Each row is a point on a landscape with many valleys, with its height.
From any point a ball takes the steepest step (drop divided by distance) to one of its 2 nearest points. It stops when none of these is lower. Distance is the straight distance between rows; heights are no part of it.
Rifo: [172  87 112 114 115 139 138 166 144 110 132 111 180 116 127  44 140  81
 126 131  97 123 162 100]  h=696
natod: [ 96 115 142 125  98 162 139 128 149 122 160 125 133 151 112 117 145 132
  80 141 145  96 147 116]  h=442
zudan: [107 144 116 146 175 143 139  85 100 115 122 171 102 168 120 150 125 107
 147 108 153 149 168 112]  h=563
gebu: [185 103  95  85 120 118 133 153 139 141 100  92 121 158 123  80 152  97
 115 164 140 121 137 113]  h=617
lofuv: [137 133 111  89 139 105 127 124 194 162 149  79 117 119 146  90 136 104
 134 164 117 111 115 119]  h=832
rel: [107 109 107 165 130 128 105 135 135 119  99 140 146 104 117 155  90 115
 121 153 174 155 121 143]  h=381
zevat: [131 140 148 103 125 140 130 161 114 152 127 116  81  98 100 116 137 177
 146  92 130 129 108 126]  h=379
tiz: [ 90 164 125 129 123 104 138 117 114 166 162 152 120 140 141 166 112 165
 141 109 165 115 149 158]  h=304
rili: [161  98 150 107 114 140 118 182 177 112 132  85 140 100 130  84 170 125
 175 115  96 136 123 121]  h=658
vunis: [100 108 136 153 115 126 174 105 131 106 147 144 115 133 121 167 139 115
 130 116 171 124 160 174]  h=183
zubu: [124 142 111 109 109 154 157 152 109  83 106 116  90 134 143 115 129 157
 119 141 148  77 163 132]  h=309
fidi: [ 88 110 132 122  91 112 139 120  99 123 153 119 123 124 123 123 131 130
 135 102 107 119  95 141]  h=184
vipas: [192  91 136  86 123 148 155 124 137 110 102 106  91 152 103  77 144 129
 111 132 145 135 122  93]  h=577
sura: [130 126 164 118 112 118 143 124 112  84  85 125  89 144 125  86 160 123
  91  84 151 107 149  95]  h=316
neve: [129 114 154 125 106 121 136 131 138 121 133 119 107 129 103  98 183 115
  93 124 133 100 134  99]  h=396
ror: [117 155 114 178 141 149 150 101  63 117 160 170  92 157 136 151 132 137
 127  99 126 132 162 138]  h=503
gitip: [ 95 147 110 132 143 130 140  88 115 116 118 176 153 143  96 156 131 109
 124 119  90 151 115 107]  h=524
rogan: [136 113 128 124 123 150 147 104 137 140 156 158 122 120 113 121 121 103
  78 137 166 120 141 126]  h=476
Seke: [112 132 108 128 153 122 121 161 129 131 104  68 135  83 109 159 128 121
 167 143  98 102 105 173]  h=508
pul: [109 123 134 138  89 117 114 109 107 130 126 169 160 127 108 117 129 108
 110 119 127 167 108  92]  h=481
monin: [142 165  92 128  91 137 117 159 120 142 121  96 117 110 155 130 166 135
 160 175  83 117 106 143]  h=470
Salom: [123 105 107 101 132 153 161 123 106  84 120 118 111 151 134 130 125 118
 138 134 123  82 124 136]  h=387
sazuv: [101 161 121 178 167 129 104  85  86 201 141 152 156 114 116 181 100 109
 160 130 132 148 124 166]  h=419
mabef: [124 110 117 100 114 112 143 201 144  97 116 102 125 122 154 106 154 142
 137 121  65 100 156 138]  h=660
Komo: [111 130 137 163 122 127 126  91 117 139 125 162 137 109  92 184 136  94
 140  94 157 153 140 153]  h=292
duzo: [112 106 100 136 135 111 110 179 102 144 127  76 128 117 147 148 114 106
 166 156 150  89 125 180]  h=429
pozu: [135 100 142 114 119 103 105  94 149 121 150 138 140 143 123 122  84 164
  97 115 146 135 122 115]  h=695
kurit: [130 141 150  99 139  93 128 156 137 117  98  99 125  87 134 147 124 128
 163 120 119 113  97 131]  h=578
sar: [125 125 145 156 152 157 129 101 105 126 138 181 152 135 103 128  91 131
 102  84 132 170 170 127]  h=425
zotat: [144 168  95 125 149 114  85 152 150 118 103  70 137 116  99 107 152  87
 166 167 119 100 156 160]  h=717
zibur: [ 88 125 103  96 139  80 131 110 163 139 134 103 154 125 117 118 119 105
 125 164 115  99  93 133]  h=808
zega: [ 95 159 113 136 151  69 129  99 142 143 116  77 130 129 131 153 109 125
 139 179  97  97  99 138]  h=775
dopin: [122 131 119 130 114 142 106 169 129 140 124 102  80  78 107 106 114 128
 167 114 101 140 126 147]  h=221
Veva: [130 153 102 109 104 111 134 131  99 137 125 120  99 137 123 155 195 137
 149 158 104 122 100 118]  h=541
Bupev: [ 92  94 161 137 168 129 159 152 116 122 139 135 124 143 123 164 145 128
 149 100 122 120 108 124]  h=687
Vuzuv: [ 99 133 135 130 155 128 129 120 127 134 141 134 122 134 153 161 148 124
 180 132 118 121  72 135]  h=731
Luno: [163 100 124 102 128 142 138 130 124 132 126 129  69 147 128 117 135 126
  94 130 180 129 136 115]  h=528
Vog: [176  88 160 117 142 111 125 153 145 123 124  96 115 123 131  78 127 151
 118 129 142 135 115  66]  h=620
diris: [188 119 122 104 102  93  87 141 163 140 100  80 129 115 129 117 139 110
 116 177 144 126 113 123]  h=655
Pufoz: [ 85 148 164 133 149 166 153 140 109 131 127 165 124 154 136 138 158 141
 127  92 129 130 142  98]  h=646
tepub: [138 149 153 152 126 134 143  89  97 134 162 169 172 138 151 165  81 133
 143 111 142 137 149 187]  h=284
kugib: [128 135 107 120 120 118  81 170 126 115 129 101 105 108 118  78 114 140
 139 124 126 135 144 108]  h=351
Masu: [120 173 159 120 156 155 112 111 157 146 137 113 144 105 130 133 147 120
 100 160 118 122  88 102]  h=663
vonun: [124 109 140 102 136 101 114 171 184 113 118  78 154 119 138 124 150 116
 169 134 100 104 132 137]  h=631
buro: [140 141 135  90 108 148 114 155 152 144 149 108 148 103 122 103 146 142
 114 157 107 127  84 107]  h=691
Zudi: [118 173 139 158 124  96 153 101  83 162 149 164 150 125 148 194  91 168
 140 107 120 152 160 145]  h=137
Guna: [140  77 134 126 132 169 107 187 150  87 128 108 111 159 138  39  99 135
 105 106 147  95 151 128]  h=752
nure: [119 127 125 131 149  89 106  87 144 121 100  97 107 120 122 159 105 145
 108 145 102 124 114 144]  h=730
kura: [154 139 132 136 108 137 172  94 115 150 146 181 152 174 152 120 119 122
  74  87 137 142 181 113]  h=759
zilu: [118 119 153 135 145 144 135 101 159 123 115 172 183 117 153 174 130 125
 123 136 138 197 116 100]  h=567
dinu: [132 164 153 130 159 141 176  93 121 126 149 177 143 195 150 131 117 146
 111  76 134 138 207 140]  h=776
Pabe: [118 127 141 132 158 142 141  93 129 117 120 151 136 134  98 160 144 143
  70 112  93 154 136 100]  h=559
maz: [110 147  98 143 181 116 113 123  98 100  92 141  74 140 119 141 113 115
 134 138 140 128 144 121]  h=628
Lugok: [148  72 109 127  94 143 114 166 154  79  94 113 128 148 122  49 115  99
 114 111 126 130 148 143]  h=734
bika: [135 137 137 120  99 160 149 160 134  88  89 128 107 165 156  83 162 150
  96 110 160 104 150 105]  h=227
duses: [163 148 101  99 137  90 120 141 187 180 117  59 150 115 124 114 143 131
 127 160  75 112 106 160]  h=853
lelak: [ 99 143 113 179 171 111 121  64 134 186 144 122 146 131 138 170 104 106
 132 159 132 127 102 156]  h=319
gesev: [156 102 162 110 101 115 141 106  96 138 136 172 147 185 141  90 127 150
  66  80 159 124 133 102]  h=741
dapif: [102 143 103 179 155 129 103 120 139 173 120 122 125 112 143 190 118 139
 116 178 124 126  94 165]  h=213
bina: [116 144 107 193 137 111 128 113  71 124 132 157 103 159 130 186 152 154
 157 120 102 145 129 136]  h=422
gesav: [ 90 121  90 164 117 107 149 134 124 148 147 122 119 128 126 182 135 137
 151 140 151 107 134 171]  h=299
fezez: [135 172 171 124 158 155 150  85  73 139 129 161 173 124 128 169 141 122
 139 116 121 145 133 119]  h=568
Netu: [136 100 136  98 124 134 135 110 153 106 134 173 143 183 118 106 132 173
  90  96 149 152 110 116]  h=721
zemo: [136 163 130  92 115 153 153 149 119 101 116 119 115 132 108 116 144 186
 133 122 151 110 113 129]  h=389
Naku: [145 113  93 113  54 139 114 158 148 145 131 104 123 101 164 132 139  97
 147 158 116 122  99 139]  h=402
Zak: [ 90 104 110 143 126 133 135 166 143 109 101 116 145  73 128 156 103 143
 145 143 135 128 114 163]  h=441
mus: [ 98 142 126 148  98 118  59 145 120 113 121 139 138 111 116 101 121 121
 144 132 136 150 117 112]  h=426
rozur: [118 176 171 156 170 161 115 114  98 170 162 152 145 122 131 167 106 117
 144 120 145 171 140 131]  h=505
vadi: [171 129  93 114 132 111  67 139 167 104  97  80 134 144 124 128 140  99
 159 180 103 128 128 144]  h=690
vaso: [122 169 176 118 127 135 148  95 122 143 143 164 155 111 142 128 141 140
 120  86 112 138 128  96]  h=611
veve: [157 110 178 148 138 137 138 103 144 115 131 179 124 125 135 153 140 125
 109 108 139 197 142  78]  h=526
supuv: [119  83 120 116 122 100 131 114 122 172 150 148 102 127 140 131  69 143
 116 127 131 130 111 130]  h=736
netoz: [ 98 141 107 154 138 163  95 112 104 141 134 149 120  98 135 184 105 113
 127 160 153 144 115 147]  h=310
fini: [124 157 103 180 116 121 117 109  99 149 140 148 130 128 129 190 106 184
 170 134 111 144 114 146]  h=311
bol: [102 121 106 120 147 111 156 109 152 169 132 136 110 100 148 140 109 119
 154 127 128 136 103 133]  h=772
vaba: [181 127 184 160 142 166 147 102 116 118 140 178 134 141 149 124 114 112
 119  90 115 187 171 112]  h=478
Remod: [142 186 145 122 138 152 135  81 103 147 121 135 131 107 117 166 123 132
 100 151 131 138 103 106]  h=624
Duk: [148 107 101 114 104 145 117 213 144 101 128  95 154 120 146  78 146 123
 127 127 119  95 172 126]  h=680
Rudo: [140 108 120  90  56 104 140 136 110 137 126 136 135 108 142 114 142 112
 131 135 136 115 110 129]  h=322
Vin: [126  83 108 117 135 159 132 166 119  93 108 123 132 126 116  50 118  92
 107 119  94 113 129  89]  h=714
loluf: [130 152  99 139 136 108  83 120 142 113 106 127  75 117 108 149 125 135
 129 152 110 136 123 110]  h=683
boges: [170  89 155 107 121 120 122 113 168 115 141 103 121 100 127  85  93 154
 119 132 154 114  94 123]  h=659
gav: [130 127 172 153 126 121 110  67 107 121 145 165 182 116 110 154  69 124
 115  91 154 153 137 157]  h=362
gov: [183  82 131 140 117 136 111 191 159  99 143 104 136 146 134   4 129 146
 131 128 152 131 154  98]  h=773
piv: [106 132 111 103 106 110 139 148 118 115 160 114 127 153 137 109 146 113
 154 133  93  75 114 154]  h=313

Where does a ball stop that starts at each point below?
zibur | Zudi
gebu | bika
boges | bika

Call two points neighbours if one is among the 2 nearest of the other. Go from one point of each pair to the other, from neighbour to neighbour, staying as low as possible. Name the highest point that can't be avoided.
bika / dopin | zemo
zubu / fidi | Salom
Zudi / vunis | tiz
